Each row is a point on a tangle of strands that fork, close into loops and nearly touch. The rows are in no order.
Two points are linked if the straight distance between their rows is under 44.1. Some points are linked to none.
K_436: [  2  10   9 -12  17   9  16  -5 -30  11 -22 -21 -24  11 -12  -1]
K_817: [-13  27   9   7  26 -24 -40  38  31 -44  12  22  17 -42  -3  37]
K_359: [ 13  14 -26 -10   6   6  17  18  26 -28  35   3  14   7  45  27]
K_999: [-17 -19  -7  22 -20 -51 -37   5  44  -8  34  34  41 -12  13  -9]
K_364: [ 22  11 -26 -24  13  79  26   6 -17  -5 -25 -37 -39   8  -4   4]
K_973: [ 20  18 -22 -17  25  43  27  16  -8 -10   0 -13 -13   2  15  19]
K_772: [ -9  19   3   5 -11 -16  -1   3  -1  -1   1  -1   9   5   6  14]
K_257: [ -1 -32  30   1  -5   3  25 -57 -44  42 -38 -28 -40  16 -35 -50]
K_294: [  0  39   0  -7  31  16   9  15 -29 -13 -18 -26 -21  -2  -4  27]
K_69: [ -9   9  21  -9  14   4  16 -23 -42  18 -35 -31 -35   7 -26  -9]
K_267: [-26  14  22  13   1 -21 -32  11   6 -10  -6  23  17 -23 -17  13]
K_302: [ 22 -10  -8 -15   4  20  25   0 -12  20  -1  -9 -11  22   5  -6]
K_355: [ -8  11  -4   6 -12 -30 -27  26  31 -27  16  20  22 -13  10  20]
K_94: [ 27 -35  -3 -19 -27  34  25 -16 -12  41  -5 -19 -21  31 -12 -36]
K_591: [-30 -25  12  40   4 -52 -43  -8  22   2  28  54  46 -29  -2 -13]
K_434: [ 17   5 -14 -11   1   3  22   9   7   0  18   1   5  14  31  13]
K_863: [ -9 -23 -24  16 -39 -47 -19   0  41   0  44  21  43  13  32 -12]
K_666: [ 24  -8 -19 -29 -15  73  32  -8 -21   9 -25 -38 -47  24  -7 -16]
K_774: [-10 -28  32   8  -8 -11  20 -51 -41  45 -30 -21 -24  18 -26 -49]
K_457: [  9  14  -4 -15  16  17  20   1 -21  12 -12 -12 -15   9  -2   7]
K_487: [ -8  18 -10   0  -8 -22 -11  23  24 -29  17  12  20  -2  22  25]
K_367: [ 18  15 -23  -9  10  17  21  17  13 -15  19   0   4   9  35  21]
K_177: [-21  20  23  16  29 -36 -44  23  23 -28   7  28  25 -45  -8  22]
K_582: [ 13 -35  12 -15 -13  13  23 -33 -29  46 -25 -21 -36  27 -31 -41]
K_519: [ 24 -34   2 -23 -27  34  28 -21 -19  37 -22 -27 -40  32 -20 -37]
K_545: [ 20  20 -24 -22  30  73  24  15 -15 -10 -29 -36 -31  -2  -1  14]
K_322: [-36 -20  25  53  16 -57 -47 -18   4  -1  20  55  52 -30  -6 -17]
K_727: [ 29  -2 -28 -28 -10  75  31   5   5   1   6 -19 -15  15  16  -1]
K_259: [-36  -8  37  47  29 -51 -43 -14  -3  -3   2  45  46 -33 -14  -3]
K_766: [  4 -28 -21  15 -39 -44  -1  -4  38  11  47  15  39  24  41 -19]
K_771: [  3  16 -13  -3  -5  -9   9  10   1  -4   8   0  10  10  17  17]
K_493: [  1 -32  20  -1 -14  -7  19 -40 -33  53 -17 -14 -14  24 -22 -47]
K_842: [ 26   3 -16 -21   5  38  29   7  -3   9   7  -6 -12  10  12   8]
K_184: [ 21  26 -20 -15  33  54  22  17 -15 -11 -11 -21 -20  -2   7  22]
K_414: [ -3 -21  37  -9   3   8  30 -57 -48  28 -49 -31 -52   6 -42 -38]
K_22: [ -8  34  -3   5  25 -15 -38  44  31 -56  15  17  10 -38   5  43]
K_455: [ -9  45 -10   4  19   1 -29  49  21 -61   5   4   7 -34   6  52]
K_328: [-16  30  11   8   0  -9 -20  20   4 -22  -4   6   5 -20 -11  27]
K_938: [-27   8  24  23  25 -46 -43  11  21 -17  10  39  34 -37  -4  13]
K_873: [ 20 -35 -22  12 -35 -32  13 -14  29  29  47  10  38  31  41 -22]
K_282: [ 25 -21  -5 -18 -12  17  25 -11 -14  36  -6 -11 -15  24  -6 -20]
K_275: [-34   1  45  34  29 -36 -43  -1  -2  -7 -12  37  34 -36 -19   2]
K_569: [-22 -24   1  32 -10 -57 -44  -2  42  -2  37  45  48 -19   8 -13]
K_650: [ -8  41  -5   4   7  -2 -17  31  11 -43   1   2   6 -19   5  42]
K_405: [ 23 -15  -9 -28 -18  57  33 -18 -32  13 -34 -40 -55  24 -22 -24]
K_253: [ 20 -28   1 -24 -31  44  34 -29 -28  30 -32 -38 -54  31 -25 -37]
K_394: [ -1  20 -19  -1  -6 -13   3  24  19 -31  25   6  17   2  36  26]
K_713: [-30  -1  27  24   5 -35 -40  -2  11  -3   5  35  28 -30 -19   4]
K_86: [-14   3   1  12 -13 -37 -29  13  28 -15  14  23  27 -14   2  11]
K_729: [ 24   3 -28 -30  -5  85  33   1 -18   0 -22 -40 -39  17  -3  -1]
K_844: [  0  -9  24 -14  10  11  23 -35 -46  21 -40 -34 -49   4 -35 -22]
K_690: [ -9 -13 -14  15 -27 -44 -17   6  39  -6  35  23  38   6  26  -2]
K_484: [-16  11   0   8 -20 -26 -15   4   9  -3   9  11  18   0   3  10]

A piece is all that can be reached along the links. How many separate loops has the piece of each point below (a circle has one, a figure eight two, a Y none), and how many tips (points with one link)?
K_842 | loops 2, tips 0
K_766 | loops 1, tips 1
K_359 | loops 1, tips 0

How many points has the smallest loop of links through each point below? Write 0 if it is on no loop.
K_394 | 10
K_302 | 13
K_328 | 9

Name the points in between on the shortest way along the links from the first point to the second, in order.
K_69, K_973 | K_436, K_457, K_302, K_842
K_774, K_457 | K_257, K_414, K_844, K_69, K_436
K_519, K_842 | K_94, K_282, K_302
K_569, K_177 | K_591, K_322, K_259, K_275, K_713, K_938
